Each row is a point on a landscape with many valleys, with its height.
A ball rolls from a point to the lowest of its 2 nearest points, and stops where none of them is lower. Distance is the straight distance between rows; heights are no part of it.
<1106> height 661: [  9  11   3   6  19  -8 -25 -12  -1 -22   2  -4  18  11  -1 -28 -13 -22
 -17   3  16   3  -2   6  22  17 -28 -12 -30  -6  16   0   4 -37   5   2
 -50  -9   0 -22 -10  28 -26]
<1175> height 644: [-20   0 -12 -12  12  -8   4 -17 -12 -53 -19  11 -22  12  -5  29  -4 -11
 -17 -12   0  -8  10  -1 -27 -13 -34  26   6 -14 -40  14 -12  -3  -5   3
  12  10 -16   6  18  -1 -10]
<637> height 248: [-15  -3  -9 -10   8  10   4  -9 -36 -24 -11  -1 -15 -14   0  24   8 -12
  -9  -5  11 -15   7  20 -13 -25   0   2  18 -21 -16  -8 -17 -19  -6   9
  -1   5  10 -22  28   4  -8]
<300> height 396: [-43   6  16   0 -35   5   8 -28  27 -12  10  14 -32 -29  -4  10  -3  10
  -4 -10 -47   6   6   4  15   0 -21 -28  10 -13 -13   2 -17  10  -1 -11
  14   2  -9  -7 -23  17  -3]
<622> height 264: [ -5  -1  13  10 -13 -15   8 -12  26 -12  13 -14   1   4  -5   3 -14   8
  14 -10 -37  22  12 -17   9  14 -41 -10  -3   9 -16  17   6  17  -7 -19
 -10  14  -8   4 -19   5  11]
<167> height 664: [ -6   0   1  -6  36  12  13  -3  22 -11 -31 -17  12  -1 -22   1   1 -21
  -2   3  31  12  -4  -3 -19 -15   8  17 -11  23 -15   5 -19 -15   6  23
  16 -19  14  38   2  14  -6]
<845> height 626: [ 16  10   4   0  20   2 -27   1  -8   1   3  -9  23  -8   5 -12   2 -19
 -19   8  27 -10  -8  18  13  -6   4  -7 -20  -9  22 -10   0 -36   7  12
 -25  -9   9 -29   5  16 -26]
<675> height 425: [-12  -1  19   5 -30   4   3 -19  23  -2  13  -5 -15 -20   5   3  -9  13
  -8 -11 -51   3  -5  -1  28   2 -19 -25   1  -7  11  -7  12   1  -1 -26
  -1  14 -10 -11  -9   8  10]
<765> height 114: [ 56   0 -15  -3  23  13 -15  39 -20  39   8  18   7  12  30   6   5   4
  -8  17  30 -12 -31   3 -12  -2  54  17  -9  12  15 -16   7  -1  -1  12
  17 -15 -14  11  17 -24   6]
<659> height 196: [ 23  -9  16  12   8  -4   1   5  13 -16   9 -25  18   7  -2   0 -12   7
  16  -5 -14   9   5 -16  12  13 -38   1  -2   9  -2  11  21 -11  -4 -12
 -17  24   1  -6   0   1   3]
<553> height 458: [-44  -9  -6   3  18  -3  21   0   8 -23 -17 -10   7 -10 -26  -5   5 -28
  13  -9  15  27  35  12   6  -5 -17  -5  -2  14 -21  11 -37   0 -15  26
 -20 -11  22 -10 -10  44   4]
<1085> height 281: [ 23  -1   9  -3  14   7 -15   3 -16 -10   4 -17  14  -3   5   1 -11   8
   1  -1   4 -12  -6  -4  16   4 -24  -5  -6  -9   7   0  17 -22  -3  -9
 -30  22   4 -30  18  -1  -9]
<728> height 143: [ -6  15 -20   4  20 -20  -4  12  25 -14 -22   9   9  40  10  -2  -6  -2
  -8   7  -3  10 -18 -27 -27 -13  -2  38 -19  14 -24   5   2  13  21  -7
  19 -16 -24  57 -26 -14  -9]
<82> height 616: [  3  11 -15 -11  11 -12  -7  -3  -5 -43 -12  12 -12  30  17  26  -4  -1
 -22   1  -4 -25 -22  -3 -25  -8 -27  38   0 -14 -31  17   6  -5   2  -5
  18   5 -35  22   8  -8 -20]
<352> height 781: [ 28 -16   1 -20  17  23  -2   0 -22  10  -1   7 -11  -4   1  20  13   9
   3   4  28 -39 -12  22 -24 -23  37  15  16   0   2  -3   1   2  -7  17
  35   6  -5  19  37 -30 -16]
<863> height 301: [ 20   6  -2  15  25 -13  -9   6  20   0 -16  -9  22  34   0 -22  -8  -6
   2  11  13  28  -3 -19  -1   3 -15   8 -26  22   1   6  11 -12  14  -3
 -20 -15   0  30 -23   2  -4]
<1069> height 453: [ -6  19   7  -7 -28  -2 -12 -25  12  -1   6  14 -18   3  14  19  11  13
 -27   1 -32 -25 -32  11  -3  -9   9   0   0 -28   1  -8  13  -8  20  -7
  28  -1 -32  11 -19 -10 -26]
<574> height 254: [ 49 -17  16   6  28   7   0  31   6  10   0 -25  22  -6   1  -5   2  20
  15  -5  17  10 -11 -16   8  -3  10  14  -1  24  16   7  16   4  -9   2
   4  22  10  27  21 -23   7]
<767> height 483: [  8   8  -5   5 -35   1  -6  11 -27  46   7  -1  -5  -3  15 -23 -18   4
 -11   9  -9 -11  -5  -1  12  19  22 -33 -12  -7  34 -23  30  -5   5 -23
 -25  -9  10 -35   1  -1  23]
<390> height 480: [-20  18 -15  17 -22 -24   8  -3  18   1 -14  13   1  40   7 -20 -17  10
   7  -7 -17  44  17 -47 -21  32 -29   8  -8  19 -16  16   5  42  -9 -15
 -11 -10 -10  22 -36  -1  14]
<346> height 424: [ 20   0  -3   8 -35  12 -13   6  -3  47  14   7  -2  -2  10 -13   3  10
 -17  18 -12   4 -13   2   7  11  37 -20  -1  -2  35 -13  39 -13  14 -20
  -5 -10  -5  -4  -8 -13  21]
<680> height 584: [  3  -6   1  11 -42  -3  26  15 -15  25  -1 -15  -6  -1  -2 -20 -19  11
  16   0 -20  13  22 -22  19  23  -9 -21   9  15  16  -4  29  22 -18 -20
 -25  11  12 -23   0  -6  42]
<530> height 620: [-12 -16  -2  -2 -37   8  20 -17  -4  -2   1   0 -23  -5 -13  25  16   2
  24  -6   0 -19  27   1 -30  -6  36  27   8   4 -10   0 -23  45  -4  17
  49  13   5  22  12 -28   7]
<660> height 426: [-38   4  -6   2   5  -2   1 -15  11 -22  -5   8  -3  -8  -9 -16  13 -19
 -11 -10   2  25  11  16   5   0 -16 -18   2  -2 -10   7 -33 -16  -3  21
 -17 -22   7 -13 -23  33 -11]
<225> height 572: [ -6  14 -15   1   9 -29  -1  -4  22 -36  -3   7   3  36  -1   3 -19  -4
   9  -9 -12  16  12 -37 -25  19 -57  12  -3   3 -49  27  14  16   1 -16
 -20   0 -22   2 -15  16  -7]
<640> height 459: [-18  29 -10   4  12 -23 -19 -20  17 -25  -5  14  -3  19   7 -22 -11  -9
 -25  -4  -9  12  -3  -1   3  12 -46 -15 -14  -6 -10  15  -4 -17   9  -6
 -32 -18 -17  -1 -29  21 -22]
<538> height 377: [ -1  -3   8   4 -40   7  -5 -16  24  40  22  11  -4 -13  -2  -7  15   3
  -7  17 -16  18  -1   6   0   7  46 -19  17   5  25  -5  18   3  28 -17
   9 -19  -6  12 -24  -5  22]
<372> height 617: [-28   1  -8  -3 -25  -7  12 -14  -3 -38 -13  13 -26  13  -4  29   3   2
   0 -18 -20   2  15 -17 -28  -4 -21  27   4 -13 -44  12 -24  28 -16  -2
  20   9 -17  10   3   0  -4]
<1076> height 311: [-53  -5  -5  16 -15  -2  23  -2   6  -1  10  -2 -12 -27 -24  -5  -3  -2
  24 -19 -27  18  37  26  29  -4 -32 -37  13   2 -15   6 -30  16 -30  -1
 -23   0  23 -41 -11  28  16]
<716> height 524: [-36  23 -10 -12 -37 -11  -1 -19   2 -13 -10  31 -33  10  14   8 -15   4
 -15 -14 -40  -1   0 -15  -5   2 -29 -19  14 -23 -23 -14  -2  12 -11 -15
  -5 -12 -18 -24 -21  14   0]
<935> height 108: [ 37 -10  21   2  32  -4  -5   9   9 -20   4 -21  28   8  -3  20  -4  13
  10 -10   2   1 -15 -14  10  -3 -30  22  -8  12  -5   7  18 -17  -3 -12
  -8  29 -15  16  22 -12  -8]
<159> height 429: [ 23   5 -30  -8   9  12  -2  33 -49  18 -13  10   4  26  33   5  -2  -7
 -13  10  29 -23 -15  -3 -17   0  23  11  -5 -19   7 -19   2  -8 -17  11
   2 -10  -4 -30  22 -15  -3]
<956> height 229: [ -9  15  -7  14  23 -17  -7   2  32  -7 -19   5  14  22  -1 -24   2 -10
 -12   8  -3  28 -11 -19 -14 -13  -3   7 -19  13  -5   8  -3  -3  28   1
   4 -24 -10  55 -38   7 -10]
<799> height 582: [ 10 -13   0  16 -13  -4  18  19 -10   7  -6 -21   6   3  -2  -4  -2  11
  27  -4  -8  26  21 -27   5  18 -10   6   0  18   2   9  15  27 -20  -1
 -10  24  15   0  -5 -10  33]
<463> height 97: [-11  -9  11  -7 -22  10  16  -9 -22 -11   3  -8 -17 -15   3  25 -10  16
   0 -12 -31 -24  -2  -7  16  -1 -18  -3  20 -20  -7 -13  16  -2 -14 -14
  -3  28  -4 -34  23  -6   2]
<1001> height 427: [  3   9  -5  21 -35 -10   7   5  16  19 -10   5  -1  30   9 -18  -6   7
   7  -2 -17  37  13 -40  -8  22   2   4 -16  20   9   6  17  30   3 -18
  -6  -5 -13  30 -21 -11  28]
<726> height 511: [-20 -17   1  12  -2   2  16  -2  10   9  -6 -13  -1 -11 -19   8  14  -3
  24  -8  -1  21  21  -5  -9  -5  13   1   3  17  -6   5 -22  20  -1  19
  18   1  25  12 -10   4  15]
<990> height 487: [-19  26  -7 -10 -23 -12 -14 -13   7 -25  -6  31 -25  12  18  17  -3   3
 -37  -5 -35 -14 -23   1 -11  -3 -16  -2   2 -34 -18   1   3  -7   7  -9
   8  -7 -30  -5 -19   1 -15]
<782> height 231: [-43   1   7  -1  -3   7   6 -20  -9 -29  14  -1 -15 -34 -15  16   1 -10
 -10 -21 -24  -6   9  31  24  -9 -24 -25  13 -20  -6  -2 -19 -18  -8  -8
  -9   4   3 -46  13  23  -4]
<522> height 687: [ 12   9  -7  -7  27   1   8   4  20   7 -23  -6  12  22  -6   2   3 -11
   0  13  21   5 -21  -4 -34 -19  26  34 -12  25 -11   2  -6  -3  16  19
  32 -27  -2  64 -10  -2  -6]
<99> height 367: [  1  13  -2  23  -1 -18  -2  -2  24   2  -7   2  10  31  -2 -27  -8   2
   6   5 -14  41  11 -27   4  16 -26 -13 -22  24  11  18  16   6  17 -11
 -25  -7  -9  35 -33   2  18]
<1006> height 373: [-43  11  17  16 -14  -4   0 -30  51  -2  20  14 -16 -25  -6  -3   0   3
   4 -13 -43  30  19   4  24   0 -37 -31   1   1  -6  13 -25  10 -12  -7
  -1  -9 -13  12 -35  27   2]
<324> height 280: [ 17 -17   6  -1  -1  -8  11  14 -19   1  12 -23   9 -16   0  -4 -27   5
  22  -1  -1 -21  17 -10  37  15 -32 -21   5  -9  -2  -2  29  -7 -20 -22
 -36  37  24 -59  28   9  14]
<542> height 465: [-54   1  -3 -15 -13 -10  16 -28  31  10  -1  22 -18 -10 -14   8  21 -15
   6   0  -1  19  17   7 -23  -4  20  -3   9   2 -21   7 -44  32  17  24
  25 -34   8  28 -27  19  -5]
<570> height 273: [-46   2   3  -1  -8   4  11 -14  15 -16  27   2 -13 -37 -12   0 -11  -4
   6 -21 -39   6  16  26  45  -1 -43 -43  12  -9  -6  -5 -28  -6 -20 -10
 -26   1   8 -46  -9  34   3]
<181> height 443: [ -4 -12  11   2  -6   2   9   9 -10  16  10 -16   1 -40 -16  -3  11  12
  14   4  -1 -10   7  21  26  -9  13 -25  14  -9  22  -7  -1  -7   9  -7
   3   9  28 -22  12   2   5]
<820> height 517: [ -6  13 -20  -2  15 -17 -12   1   1 -36 -12  15   1  41   9  -3 -11  -5
 -21  -2  -1   6  -3 -16 -20  14 -35  16  -7  -4 -29   9   0  -4   6  -6
 -17  -8 -19   1 -19  19 -15]
<1140> height 587: [ 43 -11   0 -10  42  11  -6  33 -17   3 -17 -12  19 -19  -9  -5   4  -7
  10  13  51 -15  -2   2  10 -18  22   2  -5   5   4 -11 -13  -9 -11  21
   3  12  28  -4  41   3  -7]
<1044> height 421: [  6   8  12  -7 -21  13 -14 -17  -2   3  14   0  -8 -20  12  22   3  13
 -22   2 -28 -30 -26  17  11  -9  12 -14   0 -21  18 -13  21 -22  14 -14
  11  12 -13 -10   0 -14 -12]
<252> height 308: [-23   3  12  -7  -8  10  -6 -25   8   2  16   2  -1 -19  -2   2  25  -9
 -17   1  -9  -5 -19  29   0  -8  19 -19   8 -20  13  -5  -5 -24  23  14
   9 -15  -3  -5 -20   6 -22]
<697> height 366: [  1   6  -3  -7 -24   9 -16  -1 -20  19   7   2  -4   2  26  10 -12   7
 -26  -1 -17 -30 -24  -1   9   6  -5 -15 -15 -21  12 -26  25 -21  -1 -20
 -12   7 -15 -40   2  -5 -10]
<154> height 540: [ -1 -11  16  22   5  -5   4   7  11  -2   6 -29  12 -23 -20 -18   2   1
  23   5 -11  25  15   3  42   7 -22 -23  -7  20  14  16   0   5  -2  -8
 -19  18  28  -5  -9  17  27]
<449> height 160: [-13 -10  -7 -27  12   8  11 -14   1  -5 -11   6  -8   3 -15  15  15 -12
  -9   1  23 -17  -1  24 -38 -17  33  15   8  -3  -9   6 -12  -2   8  29
  36 -18   3  32  12  -7 -20]
<309> height 386: [-14   2   5   8  20   3  -2  -8  10 -32   2  -5  12  -2 -11  -1  -2 -10
  -8  -7  -7  10   7   4   9  -3 -33  -6  -6  -1 -10   9  -9 -24  -3   2
 -25   2   1 -13  -6  23 -11]
<242> height 406: [-19 -10  -1   5   6  -7  17  25 -28   6   8 -10   5 -53 -20   1  15  11
  27   3  14 -24  10  21  38 -19   1 -26  11 -21  14  -7 -10  -7  -3 -10
  -3  23  45 -47  32  12   1]
<1127> height 342: [ 10  -9  21  -1  28   9 -13  -9   1 -31   8 -21  15 -23 -18   5   1  -3
  -1  -8  -1  -3   2  18  22 -11 -18  -2  -4  -2   7   5  -2 -24  -2   3
  -8  24   5 -12  20  12 -18]
<569> height 398: [-11   5  -8  -9 -18  -5  -3 -10  13  17  -8  18  -7  22   5  -2  17 -14
 -15   9  -7   9 -11   6 -32   5  31   7   9 -12   0   0  -8   1  24  11
  30 -22 -10  24 -25  -5  -7]
<45> height 336: [ -6 -10   3  -3 -20   5   1  -2  -1  43  27  12  -4 -29 -11  -7  19   6
   7  17   2   3   7  18   2   5  58 -20  25  -5  23  -8  12  10  24 -10
  13 -12  19 -12  -4  -4  18]
<347> height 694: [ 15  11   5  -1   3 -13  -9 -19   1  -9  13  -8  16  11   8 -22 -29  -6
  -3   0   0  -1  13  -3  27  33 -43 -24 -21   4  14   6  23 -19   2 -13
 -56   4   0 -26   0  21  -8]
<666> height 310: [-11  19  13  10 -22 -19  -3 -27  47  -5  13  15  -1   6   4 -18 -21   7
  -3  -6 -46  27  -1 -26  22  12 -41 -21 -12   8  -2  11  16   8   6 -25
 -15   0 -25  18 -32   1   6]
<79> height 233: [  1 -13  -3 -16   8  12  16 -13  -9 -10 -17   0 -19  11  -9  14   5  -3
  10  -2  20 -28   1   4 -40 -17  28  37   3   8 -16   3 -16  18 -11  22
  51  -2  -6  44  17 -28  -9]
<1150> height 688: [ 30  -6   4   4 -30   8   1   8  -1  21   3  10  -9   7  16  12   7  22
   1   9  -6  -3 -17  -7 -13   2  45  32  12   6  15  -9  12  12  10  -6
  37   5 -22  28   0 -37  16]
<1091> height 191: [  7 -16   2  -9 -21  -2  26  13 -17  -3  11 -21  -5  -9   1  13 -24  17
  20 -12 -32 -21  10 -20  24  18 -33  -7  16  -8 -16  -2  26  12 -27 -21
 -21  34   6 -52  20  -4  18]
<169> height 713: [ 27  -6 -10   1  12   6  10  14   8  21 -15   2   7  22  11   5   0  -2
   7  16  22  -1 -20 -13 -32   2  46  49  -9  30  -7  -4  -5  14   2   6
  42 -15 -14  57  -3 -24   8]
<19> height 261: [ 43   0  -4   1  15  15 -32  30 -15  53  16   6  16  -4  17 -10  13  -3
 -17  18  37 -10 -28  14   0   4  45  -6 -16   4  27 -16  19 -18   9  10
 -10 -15   1  -8   5 -13  -6]
<175> height 325: [ -3   6 -21  -6   5   9  -3   9 -37 -11 -16   5  -3  20  14   4   5 -11
 -21   7  20  -8  -6   3 -20  -8   3   8   8 -13  -9 -14  -4 -21  -5  15
  -7  -5   2 -23   6   3 -17]
<723> height 193: [ 45  -2  25   4  12  11 -16   7   6   5  10 -16  16  -6  10  15  -4  24
  -4  -4 -12  -6 -32   0  14  -1  -7  10   0  -1  18   1  29 -12   4 -17
   4  26 -13  13  15 -25  -6]
<342> height 176: [-19  -7   1  -8   0   5   6 -16 -16 -44   2  -3 -11 -15  -8  25  -7  -2
  -8 -16 -17 -12  11   9   6  -5 -30  -2  13 -20 -25   3  -8 -14 -14  -9
  -7  20  -7 -29  21   6  -5]
<354> height 345: [-31  20  15  14 -24 -17 -12 -29  56   1   9  31 -19 -10  11 -10  -3   3
 -15  -2 -41  27  -4 -16  12   3 -21 -25  -4  -9   1  14  -7  10  11 -18
   8 -12 -24  30 -42  12   3]
<501> height 272: [-36   2  11  -1  -6   6   2 -19   5  -1  24  -4  -5 -44 -10  -7  11  -9
 -14 -12 -15  -5  -2  35  26  -7   3 -32   8 -19  16  -1 -17 -19  11  -6
  -6  -2   9 -32  -8  21 -10]
<807> height 350: [  1  10 -12 -15  -8   3 -15  -7  -7  21  10  13   3   4   9   6  22  -5
 -26   9  -2 -10 -25  22 -18  -5  36  -5   4 -18  11  -3   6 -17  21  16
  18 -22 -15   4 -16  -9 -19]
<1162> height 645: [ -9  -7  14 -13  41  13   5 -11  15 -25 -18 -17  15 -24 -25  -4   9 -33
 -11   2  34   2  -1  24   4 -20   6   5  -8   6  -5   5 -25 -33  10  27
   4 -14  19  19  13  31 -18]
<12> height 814: [ 31   5 -11 -13  -9  12  -6  10 -30  15   4  21 -15  17  30  17   6  13
  -4   9   6 -42 -23  15 -19 -12  38  33  18 -13   1 -16   4   2 -12   9
  41   5 -22   4  24 -39  -9]
<1035> height 380: [-19  27   4  17  -3 -19 -20 -26  37  -1   7  16   2  -1  13 -21   3  -6
 -26  -1 -37  12 -20   2  17  -1 -21 -26 -12 -14  18   9   5 -19  21  -9
  -3 -16 -23  18 -42   9 -22]
<515> height 437: [-32  12  -5   6 -11  -7   4 -15  25   2 -12  16 -10  13  -5  -9  19 -11
 -11   4  -7  25   7  -9 -23   2   9  -4   3  -1 -11  -1 -24  17  14  11
  11 -31  -3  17 -39   9  -3]
<759> height 738: [ 32 -13  21 -11  20  17 -15  -2  17  32  23  -4  14 -23 -12   6  26   8
   5  10  12  -7 -19  24  -3  -7  47  -5  14  11  26   3   6 -11  25  10
  26 -11  15  26  10 -13   2]
<1110> height 522: [ 42  -5 -15  -5  28  12 -19  37 -35  10  -6   7  16   5  22  -6  -4 -10
   2  11  46 -19 -12  -9  -5 -14  22  10  -6  -2  11 -26  -1 -11 -17  15
 -15  -3  12 -27  40  -6  -4]
<350> height 795: [ 35  -7 -25  -1  22  16   9  38 -42  -1 -11  -2   1  42  22  -4 -14   2
  10  15  33  -2   5 -27 -22  11   5  37   2   9  -7 -10  -2   9 -28   2
  -2   0   0 -17  24 -18  16]
<1049> height 415: [-44  30  -4   8  13 -27 -18 -26  41 -19   2  24  -2   0   8 -30   4 -16
 -34  -3 -15  23  -9  11  12   0 -31 -26 -12 -16   1  17 -20 -23  16  16
 -13 -28 -17   7 -45  27 -27]
<57> height 541: [  7  -2  -2   9 -19   8   5   9 -26  24  -2  -1  -7  14  12 -19  -8   8
   1   4  -4   8   5 -15   4  13   6 -12   1   0  17 -12  18   9  -3 -11
 -17   3   6 -21   0 -16  24]
<853> height 488: [ 19  -9  10   0   0  14   6  20 -30  17   3 -15  -4 -24   0   5   8  23
  16  -3  10 -22  -5   3  12  -6  17  -2  18  -3  14 -11   9   5  -7  -1
  11  26  17 -18  34 -17   7]
<822> height 508: [ 21  -8  10  15  -1  -6  -5  15  -8  11   6 -22  15 -12  -8 -29 -13   2
  18  10  13  10  18  -4  36  18 -10 -24 -12  12  26   0  15   1  -8  -1
 -40  17  28 -24   4   8  21]
<693> height 583: [ -2  -7  -2   0 -33   1  22  -5 -14 -20 -11   0 -20  17   4  26   3  14
  10 -10  -8  -9  17 -17 -26   2   5  39  14  -3 -17  -1 -15  35 -19  -1
  37  17 -12  10   6 -20  12]
<849> height 545: [-12  -8  -6  16 -15  -1  17   3  -4   9 -14 -17   0   9 -10  10   1   4
  24  -7  -6  31  21 -31 -20   8   2  23 -15  19 -14  11 -13  41 -18   3
  11  11   9  20 -12  -7  32]
<212> height 749: [ 24   3 -19   3  14   4   9  28 -21  11 -18  -3   3  41  18  -2  -8   4
   4  11  17   6 -10 -24 -31   3  24  43  -2  24  -5  -9  -6  19 -13   4
  23 -11  -8  21   7 -24  15]
<245> height 326: [ 12   0  -6  -3  36  -7   6   8   3 -34 -17  -7  20  25  -1   9  -9  -5
  -2  -6  12   6  -6 -16 -23  -9 -21  33 -13  16 -27   9  -1  -8   3   1
   5   2 -12  33  -1  -1  -8]
<972> height 757: [ 21 -21  17 -36  25  14 -10 -10   5  23  15   1  -3 -16 -22  17  20   7
   7   1  22 -38 -13  39 -14 -18  51   1  14   4  12   4   7   4  14  23
  37  -8   3  35  32 -22 -16]
<293> height 851: [ 46 -11   0 -11  -2  16   5  30 -32  17   8   6 -13  -9  26  13   1  29
  10   0  13 -39 -18  -1  -2  -2  29  32  21  -5  10 -15   5  23 -25  -3
  31  24 -12  -2  44 -51   7]
<602> height 463: [-42  17 -18   2  -2 -10  -1 -19   5 -15  -6  17  -3  10  -2 -43  -8 -22
 -17 -10  11  30  20  16  13  15 -30 -26 -10  -1   4   8 -25 -12 -11  17
 -56 -35   7 -28 -26  37 -14]
<572> height 352: [-13  -8   0   3  -4   1  10  12 -37   6   8 -10   2 -32  -6  -2 -13   5
  10  -3  11 -26  16   9  42  -4 -15 -28   3 -18  14 -18  10  -9 -11 -20
 -37  17  32 -70  27  15   7]
<1003> height 486: [-45 -14   0  -8   4  10  22 -16  18  10  -5  -8  -4 -15 -34   7  25 -20
  11   3  14  13  23  17 -11 -13  21  -4  11  17 -11   8 -35  14  10  27
  25 -26  25  21  -8  23   4]
<164> height 440: [ 39   3   0  11   5   3 -16  25 -26  35   6  -3  13   3   9 -34 -17   0
   3  13  34  -3   6  -7  17  17  17 -19 -17   3  34 -11  21  -8  -4  -4
 -45   4  22 -36  16   0  11]
<1135> height 288: [-14 -10  12 -31  -9   8   4 -17 -10  32  35  12  -6 -35 -17  14  29   0
  12  15   9 -25   8  30 -10  -7  53 -15  31 -15  12  -7  -1   9  31   9
  27 -10  20  -7   7  -9  -4]
<607> height 623: [ 10 -16   8  -9  34   5   1  10   0 -14 -15 -23  20 -29 -25 -11   8 -24
  13   6  52  -2   8  17  13 -18  12  -3  -6   8   4  -6 -24 -18  -5  24
   1  -1  39  -9  30  27  -7]
<678> height 322: [ 34  -6   8  18  21   4  -6  16  16  14  -8 -21  23   7  -4 -13   1   6
  10   8  18  26 -11 -14  -5  -2  13  22 -12  33   9  -2  12  -5  11   1
   3  -1   0  47  -5 -13   8]
<691> height 531: [-13  24 -12   8  -9 -38   5 -11  23  -9   0  17  -5  42   0 -17 -32   5
  10  -7 -16  28  23 -33 -17  36 -60 -10 -10  16 -27  18  14  30 -10 -15
 -34 -15 -15   0 -21  17   5]
<319> height 574: [-15  19 -22  -8  16 -28 -16  11   2 -33 -26  22  -1  42  20   4   0  -8
 -35   1  -4 -12 -28  -1 -22  -8 -18  26  -8 -15 -22  19   2  -5  16   9
  10 -18 -32  18 -18   3 -31]
<875> height 588: [ 27  -3  -2  -6  26   6 -32  25 -30   2   0  -4  24 -18   1  -9  -2 -17
  -9   8  57 -19   0   7  18  -9  10  -7 -16 -15  18 -17   1 -25  -5   9
 -32   5  21 -41  34  13 -19]
<323> height 232: [-18 -16  -4 -36   0  12  14 -17 -13  18   8  15 -12  -8 -21  15  28 -12
  13   7  31 -32  14  32 -27 -11  55   1  29 -10  -7  -7  -9   9  16  23
  27 -21  13   8  21 -10 -10]
<757> height 654: [  5  -6  -3  -6 -47   5  12 -10   3   9   2  21 -18  13   6  21   9   3
  16   5  -3 -12   4  -5 -26   7  48  30  14  -4  -1 -12 -12  41   7  -4
  51   6 -14  27 -10 -33  15]
<1159> height 716: [ 38 -15  15  -5  -1   6  -8   5  15  36  10   8   6  -8  -3  12  18   9
   5  11   9  -6 -21   4 -19   0  61  18  14  14  12  -6  10  13  18   2
  40   2  -6  49   6 -32   7]
<932> height 539: [ 10   0   0   3 -25  13  14  11 -31   3 -12  -2 -15   3   9  14   9  15
  12  -7  -4 -14   5  -8  -8   2  19  17  23  -8   3 -17  -2  18 -16  -5
  19  14   4 -10  14 -23  10]
<48> height 353: [ 26  -1  -6   8   1   8 -22  19 -20  48  16   0   8 -23   6 -20  10   4
  -5  14  28  -8  -9   7  13   3  40 -30 -10  -8  40 -13  23 -14  17   1
 -19  -3  24 -29  10  -3   6]
<901> height 262: [ 25 -15  -3  -9  18  18  12   9 -19 -15  -7  -8  -7  15   7  24  -2  11
  14  -2  20 -30  -3  -2 -24 -13   4  49  -1   8 -13   1 -10  13 -21   4
  36  25 -14  33  38 -32  -2]
<844> height 282: [ 30  13   5   2  -1   7 -30  11  -7  14  10  -3  11  14  25   3 -16  13
 -23   4  -8 -11 -33  -4   9   5 -10   1 -22  -6  19  -5  36 -26   8 -15
 -19   5 -18  -8  -2 -16  -7]
<499> height 243: [ 25   3   3   6  16  -9  -5  18   6 -10  -8  -3  11  35  17   7 -11  15
   2   1  -3  11 -27 -16 -10  -6  -9  44  -9  16  -5   4  13   0  10 -16
  10   0 -23  46  -3 -24  -1]
<926> height 354: [-40   4 -10  12 -14  -4  15  -5 -10  -7   4   7  -3  -7  -8 -22 -11 -12
   9 -14  -1  14  33  16  23   3 -30 -36   6  -5  -3  -2 -17   3 -23  -4
 -49 -10  20 -51  -5  34  12]
<205> height 521: [-30  -9   9  18  10  -6   3  -9  23 -20   4 -20  12 -13 -25  -7  -5  -8
  20 -14 -19  26  30   9  28  10 -47 -22  -6  16  -9  22 -18   9 -16  -1
 -24  16  11 -14 -19  32  20]
<502> height 154: [ 26 -19  10  -1  13  10   8  23 -14  -2 -10 -21   6  -8  -8  13  -1  18
  29 -10  14 -13   1  -7  -2  -8   4  32   6  17  -4   6   2  17 -17  14
  17  34   9  20  34 -25  10]
<744> height 490: [-17 -19   1  12  19 -10   7  10  -1 -21  -9 -21  14 -18 -31 -11  -2 -16
  29  -1  16  20  42  10  32   3 -29 -15  -1  15  -9  14 -24  -4 -18  19
 -29  13  28 -22  -5  33  12]

For each start below, name the point where the ball stops.
<932> -> <463>
<680> -> <449>
<716> -> <935>
<522> -> <463>
<1106> -> <463>
<640> -> <935>

Call two points neighbours if one is among the 2 nearest of the other. Go from one point of each pair to the other, from neighbour to neighbour, staying as low as possible. Name the highest point that can't be avoided.
<449>, <728> -> <678>
<782>, <935> -> <602>
<449>, <502> -> <901>
